Each scene shows the same named points in several views. A view is turned or mirrored, and shifted as a whole, has a little noise and may leave points out.

Scene 1
View 1
Z_674: [  5  -8 -13  -8   5   4   5 -15 -17   6 -13  17  -2  -9   8  16  -4  19
   5  -1  16  -3  -6  -4]
Z_831: [ -2  -1 -14   0  17  -5  -2   6  -7   7 -24  15   5   4  11   9 -14   6
   3 -10  14   8   1  -7]
Z_294: [ -8   1   0  -4  -1   0   9  -7 -13  -1  11   1   5  -4  14   7   2  -5
 -11  -4 -19   5   5  -3]
Z_983: [-10   3  -1   7   7  -2   6  21 -14   1  -2   2  22   9   2  -5 -11 -25
  -2  -6 -17  17  12   0]
Z_302: [  6  -6  -9  -3   6   6   6  -4 -19   3 -12  14   7  -4   0   8  -6   5
   7   0  11   1  -4  -1]
Z_289: [ 11 -11  -9  -5  -2  10  11 -12 -24   3  -7  13   5 -10  -4   8  -3  10
   8   5  13  -4  -5   1]
Z_266: [-10   3  -4   3   9  -7   3  12  -8   3  -5   6  14   6  11   2 -10 -13
  -5  -8 -12  12   8  -4]
Z_481: [-18   7   0   6   8 -10   3  17  -4   0   1   0  13  10  17   0  -9 -21
 -12 -12 -26  18  14  -4]
Z_17: [  6  -7  -1   0  -8  12  15   2 -27  -1   6   6  19  -5 -12  -2  -3 -14
   5   8  -6   2   3   5]
Z_367: [ -1  -1 -10   2  10  -1   3  10 -15   5 -16  11  15   4   1   4 -13  -5
   5  -7   7   9   3   0]
Z_658: [ -7  -1  -1   1   0   0   9   4 -14   0   3   3  13   0   6   2  -5 -12
  -7  -1 -15   9   8   0]
Z_603: [-18  10  -6   3  16 -14  -3  15   0   3  -8   5   9  12  23   5 -12 -13
 -12 -17 -16  16  12  -8]
Z_734: [ 11 -10 -12  -2   2  10  11  -5 -22   4 -13  15   9  -7  -7   6  -8   7
  10   5  15  -1  -4   1]
Z_394: [ 12 -12 -12  -4   2  11   9 -12 -23   4 -13  18   4 -10  -5  10  -5  16
  11   4  21  -5  -7  -1]
Z_43: [  0  -1  -7   7  10   1   6  24 -17   3 -16   9  25   7  -8  -4 -17 -17
  10  -4   3  15   5   1]
Z_333: [ -6   0  -3   4   6  -2   5  13 -14   0  -2   5  17   6   5   0  -9 -16
  -2  -6 -13  13   9  -1]
Z_756: [  6  -6 -14  -2  10   2   3  -1 -16   6 -20  17   8  -2   2  10 -12  10
   9  -4  18   1  -5  -2]
Z_557: [ -7   0  -9   0  10  -3   2   8  -8   4 -12   9   9   4  11   7 -12  -1
  -1  -9   1   9   3  -5]
Z_622: [  5  -8  -3  -3  -8  12  16  -8 -26   0   5   7  10 -10  -6   4   0  -1
   4   9  -3  -2   1   3]
Z_159: [-24  12  -5   2  15 -18  -4   9   3   2  -3   3   4  11  32   8  -8 -11
 -19 -19 -24  16  14 -12]
View 2
Z_481: [ -5  22 -10   6 -14 -12  15  -2  20  12  -6  17  13  22 -36 -11  -6  -5
   6   1   0  -5   2  15]
Z_734: [ 12  10   9   4 -17  16   2  -5   4 -10   8 -22   8 -12  16 -11   1  -7
   4  -3   5  -7  -2  -7]
Z_622: [  3  14   4   5 -24  19   7  -5   4  -5   1 -14  17  -6   5  -5   2 -11
   8  -4   4  -6 -11  -5]
Z_603: [  0  20  -7   8 -10 -24  13   0  24  11   5  15   8  18 -30 -18  -8  -1
  -1   5   1 -13   6  16]
Z_658: [  0  19  -2   4 -19   5  13  -4  11   5  -3   1  14   9 -17  -7  -2  -8
   7   0   3  -5  -3   4]
Z_266: [  1  17  -3   6 -15  -7  10  -2  16   6   4   3  11   8 -16 -12  -4  -4
   3   3   3 -12   0   7]
Z_43: [ 17  14  -6   1   4   2   6  -3   5  -4   0  -7   3  15 -12 -19  -4  -2
   9  -2   6  14  18   9]
Z_756: [ 19  11   4   8  -8  -4   0  -2  13  -8  15 -14   0  -8  11 -21  -3   0
  -1   3   5 -11   8  -2]
Z_557: [  8  16  -3   7  -9 -11   8  -1  17   1   9  -1   5   4 -10 -17  -4  -1
  -1   5   3 -11   6   7]
Z_159: [ -8  23  -9  10 -15 -28  15   0  29  17   3  21  13  15 -35 -14  -8  -2
  -2   7  -1 -21   1  16]
Z_674: [ 13  10   8   8 -20  -2   2  -2  15  -7  18 -15   4 -16  17 -17  -2  -3
  -4   4   3 -24  -3  -8]
Z_831: [ 16  12  -1   8  -4 -17   2   0  19  -2  16  -6  -2  -1   0 -25  -6   2
  -6   5   3 -15  11   4]
Z_983: [  3  20 -10   2  -7   1  13  -3  10   5  -7   6  13  21 -27 -12  -4  -5
  10  -1   3   8   8  13]
Z_394: [ 17   9  10   6 -16   8   1  -3   9 -11  14 -23   4 -17  21 -17   1  -4
   0   0   5 -15  -1  -9]
Z_367: [ 14  13  -3   4  -5  -3   6  -2  12  -3   7  -6   4   6  -5 -18  -4  -2
   3   1   4  -2  10   4]
Z_17: [  5  17   1   1 -19  23   9  -6   0  -4  -7 -12  17   4  -3  -6   2 -12
  12  -5   4   5  -3  -1]
Z_294: [ -7  20   0   7 -28   0  14  -4  16   8   0   2  19   1 -16  -5  -2  -9
   5   1   1 -18 -13   4]
View 3
Z_756: [ 17  -7 -15   6   6   3  -4   0   6   3 -18  -9   5 -27  13   1  -1   7
   7   6  -1  10  -5   7]
Z_289: [ 14  -2  -9  16  16   2  12   0   6 -13 -18  -1   5 -17  18   6 -11   7
   9   6   4  17  -8   6]
Z_557: [  9 -10  -9 -11   4   6 -14  10  16   5 -14  -1  -6 -23   7  -2  -7   5
  15   4   2  -2  -1   0]
Z_481: [  4 -10   6 -32   8   5 -24  22  30  -1  -9   6 -22 -11  -4  -3 -15  -4
  23   1   7 -15   6 -10]
Z_294: [  2  -3   6 -14  13   6  -4  18  27 -18 -10  10 -13  -5   7   3 -20  -2
  22   3   9  -4   0  -7]
Z_17: [ 11   0   7   3  29  -3   8   4  16 -21 -16  -8 -16  -9   5  11 -13  -5
   8   7   8   8   5  -5]
Z_367: [ 13  -9  -7  -5  11   2 -11   5  13   3 -16  -9 -10 -24   5   2  -3   3
   7   5   0   3   1   1]
Z_394: [ 16  -2 -14  19  12   3  10  -3   3 -10 -20  -7   8 -22  20   6  -5  10
   6   8   2  18  -9  11]
Z_266: [  8  -8  -1 -15   6   6 -13  14  22  -1 -12   4  -9 -16   6   0 -11   2
  18   4   5  -4  -1  -4]
Z_159: [  2 -12  -3 -34  -8  12 -30  26  32   8  -8  15 -11 -13   4  -9 -14   3
  29   0   5 -18  -3  -4]
Z_734: [ 17  -2 -11  13  15   1   7  -1   5  -9 -19  -8   2 -21  14   6  -5   6
   4   6   1  15  -4   6]
Z_333: [  8  -7   4 -17  15   0 -14  13  22  -4 -11  -3 -18 -15  -1   3 -11  -3
  13   5   5  -5   4  -6]
Z_983: [  8  -8   8 -21  19   0 -18  12  24  -2 -11  -6 -27 -16  -7   3  -9  -5
  12   4   4 -10  10  -9]
Z_658: [  7  -5   4 -13  15   2  -6  13  21 -12 -12   3 -14 -10   5   3 -14  -2
  18   4   6  -3   3  -5]
Z_302: [ 14  -4 -10   7  11   2   2   2   9  -6 -17  -6   1 -21  13   4  -6   6
  10   7   2  10  -6   5]
Z_831: [ 14 -12 -17  -3  -2   7 -17   5  11  10 -18  -4   1 -29  11  -2   0   9
  10   5  -1   3  -5   8]
Z_43: [ 16 -10   1 -10  21  -3 -16   0  13   5 -16 -19 -22 -26  -5   5   1  -1
   0   6   2  -1  11  -3]
Z_603: [  5 -12  -1 -24   2   7 -24  18  26   4 -10   6 -13 -16   1  -3 -12   1
  20   1   4 -13   1  -5]
Z_622: [ 10   1   2   7  24   0  13   5  13 -22 -15  -1  -7  -9  14   9 -16   1
  12   7   8  10  -3  -2]
View 4
Z_294: [  6  17   6  14  -4  -3 -17  -4  -2 -12  13   8  16 -14   8   1  14   3
 -10   8  -1  24  -9   4]
Z_289: [ -2  22   7  -5 -34 -10 -16  -3 -10 -11   3  27   5  -8 -10  -1  -7   9
 -15   2  -6   1  -7  -3]
Z_557: [ -5  -1  15  10 -13   3 -17 -13  -7 -18  -7  15  14  -7  -5  -3  16   2
  -8   0   0   8  -6   5]
Z_333: [ -3   1  10  19 -12   7 -12 -18 -11 -12  -2   9   6 -13   6 -10  21  -2
 -17  10  -1  13  -9  13]
Z_603: [ -4 -12  19  23   5  10 -16 -18  -2 -22  -7   6  23  -9   5  -4  33  -4
  -2   2   4  19  -7  11]
Z_674: [ -2  15  12  -9 -28 -13 -21   1  -3 -17  -1  28  16  -2 -12   8  -6  11
  -4  -5  -5   1  -5  -6]
Z_983: [ -5  -2  11  28 -10  12  -9 -23 -13 -11  -2   8   1 -14   9 -14  25  -5
 -20  11   0  14 -10  18]
Z_658: [  0  10   7  17 -12   2 -13 -11  -9 -11   5  10   6 -14   6  -7  16   1
 -16  10  -2  17  -9   9]
Z_43: [-11  -7  15  18 -26  10  -9 -25 -19 -15 -14  17  -6  -9  -4 -17  16  -4
 -22   6   0   0  -8  15]
Z_831: [-10  -8  21   3 -19   1 -19 -13  -6 -22 -15  23  19  -3 -11   2  11   4
  -4  -4  -1  -1  -4   1]
Z_302: [ -3  10  11  -1 -27  -5 -17  -7 -10 -14  -3  24   7  -6  -8   0   0   6
 -11   0  -4   3  -6   0]
Z_622: [  3  28   1   3 -28  -8 -12  -3 -11  -5  10  18  -2 -13   0  -5  -2   6
 -21  10  -6  11 -11   2]
Z_734: [ -5  15   9  -2 -35  -7 -15  -7 -13 -12  -4  27   2  -4 -10  -2  -6   8
 -15   2  -6  -3  -7  -1]
Z_756: [ -8   2  15  -2 -30  -3 -17  -9  -8 -19 -11  28  10  -3 -13   0   1   6
  -7  -4  -3  -4  -4   0]
Z_266: [ -1   2  12  15  -8   4 -16 -12  -6 -16  -2  11  15 -11   3  -4  19   1
  -8   4   0  14  -8   6]
Z_481: [ -1  -5  13  29   6  12 -12 -18  -4 -15   1   1  15 -15  13  -9  33  -5
 -10  10   4  24  -9  15]
Z_394: [ -3  18   9  -9 -38 -12 -18  -3  -9 -13  -2  31   5  -4 -13   2 -10  12
 -12  -1  -6  -4  -5  -6]
Z_367: [ -7  -1  15  10 -24   3 -15 -16 -11 -17 -10  20   7  -6  -5  -7  11   3
 -12   2  -2   2  -6   7]
View 5
Z_294: [  2  -1  -8  -7   4   6  -7  -1  11  -5  17 -10  13  17  -4 -32   3 -16
  12  11 -10 -14   7   7]
Z_266: [  0  -2 -17  -2  -6   8   7 -12   9  -2  14 -11  14  11  -3 -23  -3 -14
   6   5 -16  -9   4  10]
Z_983: [ -2   1 -23  -7 -12   6   9 -13   9  -7   9 -29  17   8 -20 -14  -5 -16
   7  13 -24  -9  -4  27]
Z_481: [  2  -2 -24  -8 -15  10   7 -20  16 -11   8 -18  25  20 -13 -22   3 -20
   8   9 -13  -5   5  29]
Z_557: [  0  -3 -19   2 -10  10  12 -13   2   2  16  -8  10   5   1 -19  -7 -11
   3   2 -19  -8   1   5]
Z_43: [ -5   0 -24  -1 -14   6  19 -10  -5   2  14 -28  10  -6 -14  -5 -18  -9
   3   9 -33 -10 -12  16]
Z_367: [ -2  -4 -18   2  -9   8  14  -8  -2   4  18 -16   8  -2  -3 -14 -14  -9
   3   4 -26 -11  -4   3]
Z_831: [  0  -5 -18   7 -11  14  20 -15  -4   5  17  -3   7  -1  10 -14 -12  -9
  -1  -5 -21  -7   1  -6]
Z_394: [ -5  -2  -1   8   8   5   7  10 -12  13  28  -8  -6 -10  11 -21 -18  -5
   3   4 -25 -17  -7 -22]
Z_289: [ -4  -1  -2   2   9   4  -1  11  -8   9  28 -10  -5  -6   6 -23 -15  -6
   6   8 -25 -19  -5 -17]
Z_333: [ -1   0 -19  -4  -8   6   7 -10   7  -4  13 -22  15   8 -12 -18  -6 -14
   7  11 -22 -10  -2  18]
Z_658: [ -1   2 -13  -6  -2   5   1  -3   8  -4  14 -18  12  11 -11 -23  -4 -14
  10  12 -17 -11   0  13]
Z_17: [ -6   3  -7  -7   6   0  -6  11  -2  -1  21 -27   3   1 -15 -19 -13 -10
  12  20 -26 -19 -10   7]
Z_622: [ -4   3  -1  -5  12  -1  -8  16   0   2  26 -19   1   0  -6 -25 -11  -8
  11  16 -23 -21  -5  -4]
Z_756: [ -3  -5 -13   7  -4   9  16  -4  -8   9  22  -7   1  -8   9 -15 -17  -6
   0   0 -26 -13  -3 -12]
Z_159: [  6  -4 -24  -3 -15  15  11 -30  20 -10   7  -2  26  24  -1 -28   9 -20
   6   0  -7  -1  14  21]
Z_674: [ -1  -4  -3   7   6   8   5   3  -6  11  26   1  -2  -3  17 -23 -12  -5
   3  -1 -19 -16   1 -23]
Z_302: [ -3  -3  -9   5   0   7   8   2  -7   9  24 -10   0  -4   6 -19 -14  -7
   4   5 -23 -15  -3 -10]
View 6
Z_333: [ -9 -29  19  -3  15   3  -6   3  -6   1   3   4   6 -11  -2  12  15 -11
  -3   7   5  15   2  -2]
Z_481: [-14 -32  30   8  13   4  -2  12   8  -2   7   6  12 -13 -12  21  17  -5
  -2   6  13  11  -1  10]
Z_17: [  2 -31   1 -14  10  -2  -8  -8 -19  -1   1  -9   0  -5   7   9  11 -21
  -3  12 -11  29   8 -10]
Z_831: [ -3 -13   6 -11  23   8  -1   0 -17   1   8  20  -2 -22  -5 -10  16  -4
   7  12  12 -10   1 -16]
Z_302: [  7 -18  -5 -17  17   3  -3  -5 -22   0   6   6  -4 -17   0  -8  12 -11
   5  16  -3   4   6 -16]
Z_367: [ -7 -20   9 -10  20   5  -4  -3 -16   2   4  12   1 -15   2   0  14  -9
   1   9   7   5   3 -15]
Z_557: [ -4 -20  11  -6  19   7  -1   2 -10   1   7  12   3 -19  -6   1  15  -6
   3  11   9  -1   2  -8]
Z_43: [-19 -22  19  -9  24   6 -12  -8 -19   5  -3  14   0 -10  12   8  16 -15
  -5   5  10  15   3 -20]
Z_734: [ 10 -18  -9 -20  15   1  -4 -10 -27   1   4   4  -6 -14   3 -11  10 -16
   5  15  -7   8   8 -20]
Z_756: [ -2 -16   1 -16  21   5  -3  -5 -22   2   4  14  -2 -16   3  -6  15 -12
   3  12   3   2   4 -20]
Z_658: [ -1 -30  13  -4   9   0  -4   3  -5  -1   6  -2   7 -11  -6  12  13 -12
   0  11   0  16   3   1]
Z_674: [ 19 -14 -16 -17  14   1   3  -3 -23   0  11   5  -5 -21  -8 -17  11  -8
  11  21  -7  -6   6 -14]
Z_266: [ -4 -25  14  -2  13   4  -1   7  -3  -1   7   6   7 -15 -10   6  16  -6
   3  11   7   5   1  -1]
Z_159: [ -8 -25  28   9  14   7   5  19  14  -3  12  12  14 -19 -23  13  20   3
   2   9  20  -6  -3  14]
Z_294: [  9 -30   6  -1   4  -1   3   8  -1  -4  11  -8   7 -14 -16  11  14  -7
   2  16  -4  10   3   9]
Z_289: [ 21 -20 -18 -18  10  -2   1  -5 -24  -2  10  -4  -2 -16  -5 -12  10 -12
   8  21 -12   5   7 -12]
Z_603: [-13 -24  27   4  18   9   2  13   5   0   9  15  10 -18 -14  11  19   1
   1   8  20  -3  -3   5]
Z_983: [-18 -31  26  -1  16   6  -9   3  -4   1   0   5   7  -8   2  21  16 -12
  -6   5   9  20   2  -3]

Which points are out of place in each view (at most two, in the order of its rows)? Write none if all are in place.
view 1 -> Z_266
view 2 -> Z_734
view 3 -> Z_294, Z_603
view 4 -> none
view 5 -> none
view 6 -> Z_756, Z_289

Scene 2
View 1
Z_776: [ -8   6   6  -5   4  10  13 -10 -14  24  -3  -8 -13  -3   0  -9  -2  -6
  17  -8 -12 -10   8  -5]
Z_762: [ 24   5  19  13  15  -2  22   5 -21   0   7  28 -26  25  16  23   9  -3
   6 -29   8 -24  10  14]
Z_187: [ -9  10  11  -5   2   7  18  -8 -15  23   2  -2 -10  -6   0  -7  -1  -9
  14  -6 -16 -12   7  -6]
Z_248: [-24  15 -16 -14   0  -4   6 -11 -13  32  -5 -24  -1  -3 -12 -18   2 -18
  10   0 -31   4   4 -12]
Z_573: [ -2  14  16   1   1   3  23  -4 -20  19   5   8 -12  -3   4  -1  -1 -14
   7 -10 -14 -19   8  -2]
Z_859: [-15   5  13 -10  -1  19  16 -15 -11  30  -4 -16  -9 -16  -2 -17 -10  -4
  23  -2 -15  -9   8 -10]
Z_85: [-22  10   2 -12  -3  11  14 -16 -12  34  -3 -19  -5 -16  -8 -20  -6 -12
  18   3 -26  -3   8 -13]
Z_312: [ -5   8   6  -2   6   4  16  -8 -16  20   0  -3 -13   1   1  -3   1 -10
  14 -10 -11  -9   8  -2]
Z_446: [  0   7  -6  -1  14  -4   6  -6 -14  16  -5  -6 -14  16   0   1   6  -6
  12 -15  -8  -4   8   3]
Z_53: [-13  13   4  -6   1   3  15  -8 -16  25   0  -7  -8  -5  -2 -10   0 -13
  11  -5 -20  -7   7  -6]
Z_676: [-11  14   5  -4   1  -1  17  -6 -17  23   3  -3  -8  -5  -3  -5   2 -18
   8  -5 -23 -10   6  -5]
Z_12: [  6   8  -1   2  13  -5   9  -2 -16  11   0   4 -17  20   4   7   8  -7
  11 -20  -4  -8  10   4]
Z_949: [  5   5  -1   1  13  -2   9  -4 -15  13  -3   0 -17  18   3   4   6  -7
  13 -18  -3  -7   9   4]
Z_222: [-16   6   4 -10   1  13  11 -15 -10  31  -6 -19  -8 -11  -5 -16  -6  -6
  23   0 -18  -4   9 -11]
Z_555: [-16  13  14  -9  -5  12  21 -12 -15  29   1 -10  -7 -19  -3 -15  -7 -13
  15   1 -23 -12   6 -10]
Z_654: [-17  14  -4  -8   2  -2  10  -8 -14  27   0 -11  -5  -4  -6 -11   1 -17
   8  -3 -25  -5   6  -7]
Z_220: [ -2  11  13  -1   2   4  21  -5 -18  18   4   4 -13  -1   2   0   1 -12
  10 -11 -13 -16   7  -2]
View 2
Z_762: [  4  20  22 -20  27 -10   5 -16  26   5   6  40  -1 -13  31 -17  21   4
 -29 -20  -9  11  -6  33]
Z_248: [ 15 -12 -23   5  11  13   8  30  -3  29 -10   0 -13  14  -4  23   5  13
 -17   1   8  18  -8 -12]
Z_222: [  6  -7  -2   8  13   0  10  19  -3  28  -6  -1  -5  -1   9  19   2   4
 -14   5   4   4   5 -18]
Z_446: [  7   2   3  -5  26   7   5   7  15  27  -5  18 -12   6   7   6  17   2
 -24 -11   0  13  -8   7]
Z_555: [  8  -7  -8   6   3  -6  14  20  -7  15  -3   2   2  -7  18  17  -4  14
 -13   6   4   7   3 -16]
Z_53: [ 10  -5  -9   1  10   1   9  16   0  19  -3   9  -5  -1  13  13   4  12
 -17   0   4  12  -2  -7]
Z_187: [  8   0  -2  -1  10  -3  10  12   1  16  -3  10  -2  -5  17  11   3  11
 -17   0   2   9   0  -5]
Z_859: [  3  -6   3   9  10  -5  13  17  -4  23  -3   0  -1  -7  17  18   0   3
 -13   7   3   1   8 -21]
Z_676: [ 12  -3 -10  -1  10  -2  10  16   2  13  -3  12  -3  -2  15   9   3  17
 -19  -1   3  15  -4  -1]
Z_12: [  9   6   2 -10  20   2   5   5  15  18  -2  24  -8   2  14   0  14   9
 -26 -13  -2  16  -9  14]
Z_654: [ 13  -6 -16   2   9   5   9  22   1  21  -5   8  -8   6   7  16   5  14
 -17   0   6  15  -6  -6]
Z_949: [  6   6   8  -8  26   2   5   2  16  25  -2  21 -11   2  12   2  19   1
 -25 -14  -3  10  -7  10]
Z_312: [  7   1   1  -1  15  -2   9   9   7  20  -1  13  -5  -2  14   8   9   6
 -20  -4   0   9  -3   0]
Z_573: [ 10   3  -1  -5  11  -8  11   7   5   7   0  18   1 -10  24   4   5  15
 -20  -4   0  12  -2   5]
Z_220: [  9   3   0  -6  12  -7  10   9   5  11  -1  17  -1  -7  21   5   6  10
 -22  -4  -1  10  -2   4]
Z_776: [  5  -2   2   2  16  -1   9  12   3  23  -4   8  -6  -2  13  12   7   4
 -17   0   1   5   0  -7]
View 3
Z_776: [  9  -6 -15   6  10   0  12  -8 -21  11   0   5 -12 -10  18   2  -2 -14
  -9   4 -14   1  17  13]
Z_53: [  2  -4 -24   7  10   3   6 -11 -22  14   2   9 -10  -1  20   3  -2 -13
 -11   3   0  -1   7  10]
Z_312: [  5  -3 -20   6   3   5   4  -3 -18  10   1   0 -17  -1  17   5  -2  -6
  -9   6  -6   3  10  10]
Z_676: [ -1  -2 -29   5   7   6   1 -10 -21  15   4   9 -11   3  20   3  -2  -9
 -12   4   5   0   4   9]
Z_222: [  7  -5 -16   8  19  -1  16 -14 -25  15   3  14  -8 -12  20   1  -1 -20
 -11  -2 -13  -3  18  13]
Z_12: [  5  -5 -22   5 -13   3  -2   4 -12   7  -3  -9 -22   6  15  10  -5   0
  -8  18   0   4   2   9]
Z_654: [  0  -6 -27  10  12  -1  10 -14 -21  17   4  12  -6   1  20   8  -4 -17
 -10   5   6  -6   5  11]
Z_220: [  2   1 -24   1  -2  10  -5  -5 -21   9   3   1 -19   2  19   0   1  -3
 -13   5  -1   7   7   8]
Z_573: [  2   4 -26   0   0  13  -8  -5 -22   9   3   1 -19   4  21  -3   1   1
 -14   5   1   9   4   7]
Z_85: [  2  -4 -23   8  25   0  16 -21 -26  18   7  20  -4  -9  23   0  -1 -24
 -11  -6  -3  -8  14  14]
Z_555: [  4   2 -21   3  24   8   6 -19 -31  13  10  19  -9 -10  25  -7   3 -17
 -15  -9  -8   2  17  12]
Z_187: [  4  -1 -23   4   7   7   1  -9 -24  11   3   6 -15  -3  20   1   0  -9
 -12   2  -4   4  10  11]
Z_762: [  9   3 -19  -4 -33  18 -21  20 -11  -5  -7 -28 -40  10  12   4  -1  23
 -12  24 -11  23   3   4]
Z_949: [  9  -8 -17   7 -12   0   4   8 -12   7  -7 -11 -23   0  12  10  -5   0
  -6  19  -9   3   8   9]
Z_446: [  8 -11 -19  10  -8  -4   9   4 -12   9  -6  -7 -18   1  14  13  -5  -6
  -6  17  -8  -2   9  10]
View 4
Z_187: [ -7   1   3  14  15   7 -20  -2   4  -1  -6   3   8   6 -15   0  -7   8
   1 -20  -3  -1  -5   6]
Z_248: [-15 -19 -15  23  13 -16  -8 -10   0  -9  -8   1  11   0 -23   0  -5  -6
  -3 -30   9 -27  -1  11]
Z_859: [-10  -2  -4  24  11   2 -16 -10  -2   4   2   6  18  14  -6   9  -7   8
   8 -24 -10  -2   4   5]
Z_312: [ -2  -3   5  13  12   5 -22   2   7  -2  -4  -3   1   3 -18  -2 -10  10
  -3 -18  -4  -4  -5   1]
Z_85: [-14 -10 -13  24  15  -6  -9 -13  -3  -2  -3   8  20  10 -12   9  -6  -1
   6 -28  -1 -12   4  11]
Z_53: [ -8  -3  -2  14  14   2 -16  -4   4  -5  -8   3   8   3 -19   0  -7   4
   1 -22   0  -7  -5   7]
Z_12: [  3  -2  11   6  11   7 -26  10  13  -6  -9 -10 -11  -4 -25 -10  -9  12
 -10 -13   0  -4 -14  -3]
Z_555: [-13   1  -5  17  17   6 -13 -10  -1   0  -6  11  19  11 -12   8  -6   1
   9 -24  -3  -1   1  12]
Z_654: [-11  -9  -7  17  16  -4 -12  -6   4  -7 -10   2   8   1 -22   0  -7  -1
  -1 -24   6 -14  -4   8]
Z_446: [  2  -9   5  14   7  -2 -24   7   8  -6  -2 -14  -9  -3 -22  -9 -10  14
 -11 -17  -3 -12  -8  -5]
Z_222: [-11  -8 -11  29   9  -5 -13 -13  -5   4   7   4  19  12  -5  11  -7   9
   8 -26 -10  -9   8   4]
Z_573: [ -2   8  10   4  17  15 -22   4  10  -3 -12   3   3   3 -20  -3  -6   8
   0 -15   0   8 -10   6]
Z_776: [ -4  -3   1  17  12   2 -21  -1   2   0   0  -1   7   7 -14   1  -8  11
   1 -20  -7  -4  -2   1]
Z_676: [ -9  -3  -1   8  19   2 -14  -3   8 -10 -14   6   7  -3 -25  -2  -6  -2
  -2 -23   8  -8  -8  13]
View 5
Z_762: [ 11  26 -13 -25   4  12  18  17  10  -4  31  16 -37 -41   9 -22  -2  24
  32  -6   3   2  -4  -2]
Z_248: [ 19  -2  14 -21  10  -1 -20  -5   2 -19 -12  16  11  27  -5   7   7  -8
   5  15  -7  13 -31 -13]
Z_312: [ 18  10  -1 -17  10   5  -3   0   0  -7   4  16  -7   2   5  -6   4   6
  14   5  -5   7 -12  -8]
Z_654: [ 20   6   6 -19  10  -3 -14  -4   1 -16  -4  16   1  17   3   2   2   0
   9   9  -4   8 -22 -13]
Z_85: [ 24   2   3  -9  14  -1 -17 -11  -9  -6 -11  16  10  32   7   5   4  -1
   5   9  -7   8 -12 -14]
Z_222: [ 21   2   1  -6  13   6 -12  -7 -12   0  -7  17   9  23   4   1   8  -2
   8   8 -10   8  -9 -10]
Z_573: [ 22  17  -5 -18  11  -1  -4  -1   1 -12  10  15 -17   3  13  -8  -3  18
  16   2  -1   0  -6 -12]
Z_187: [ 21  10  -2 -13  11   3  -8  -2  -3  -8   3  17  -6  10   8  -4   1   8
  13   5  -4   4  -8 -11]
Z_220: [ 21  14  -3 -18   9   2  -4   0   2 -10  10  15 -14   3  10  -8  -3  14
  15   2  -2   2  -7 -11]
Z_446: [ 12   9   3 -20   6  11   1  10   4  -9   6  17  -7 -11  -3  -9   6  -2
  19   7  -4  14 -23  -3]
Z_555: [ 27   8  -2 -10  14  -2 -16 -10  -9  -7  -4  16   0  27  14   1   0   8
   7   6  -4   0  -3 -15]
Z_859: [ 25   5  -4  -3  16   5 -10  -7 -15   3  -5  17   6  23  10  -1   5   1
  10   6  -8   5  -1  -9]
Z_949: [ 13  12   0 -20   7  13   7  12   4  -7  11  17 -12 -17  -2 -10   7   3
  22   3  -4  12 -18  -3]

Which points are out of place in each view (at most two, in the order of its rows)? Write none if all are in place.
view 1 -> Z_12
view 2 -> none
view 3 -> Z_776, Z_555
view 4 -> Z_222, Z_676
view 5 -> none
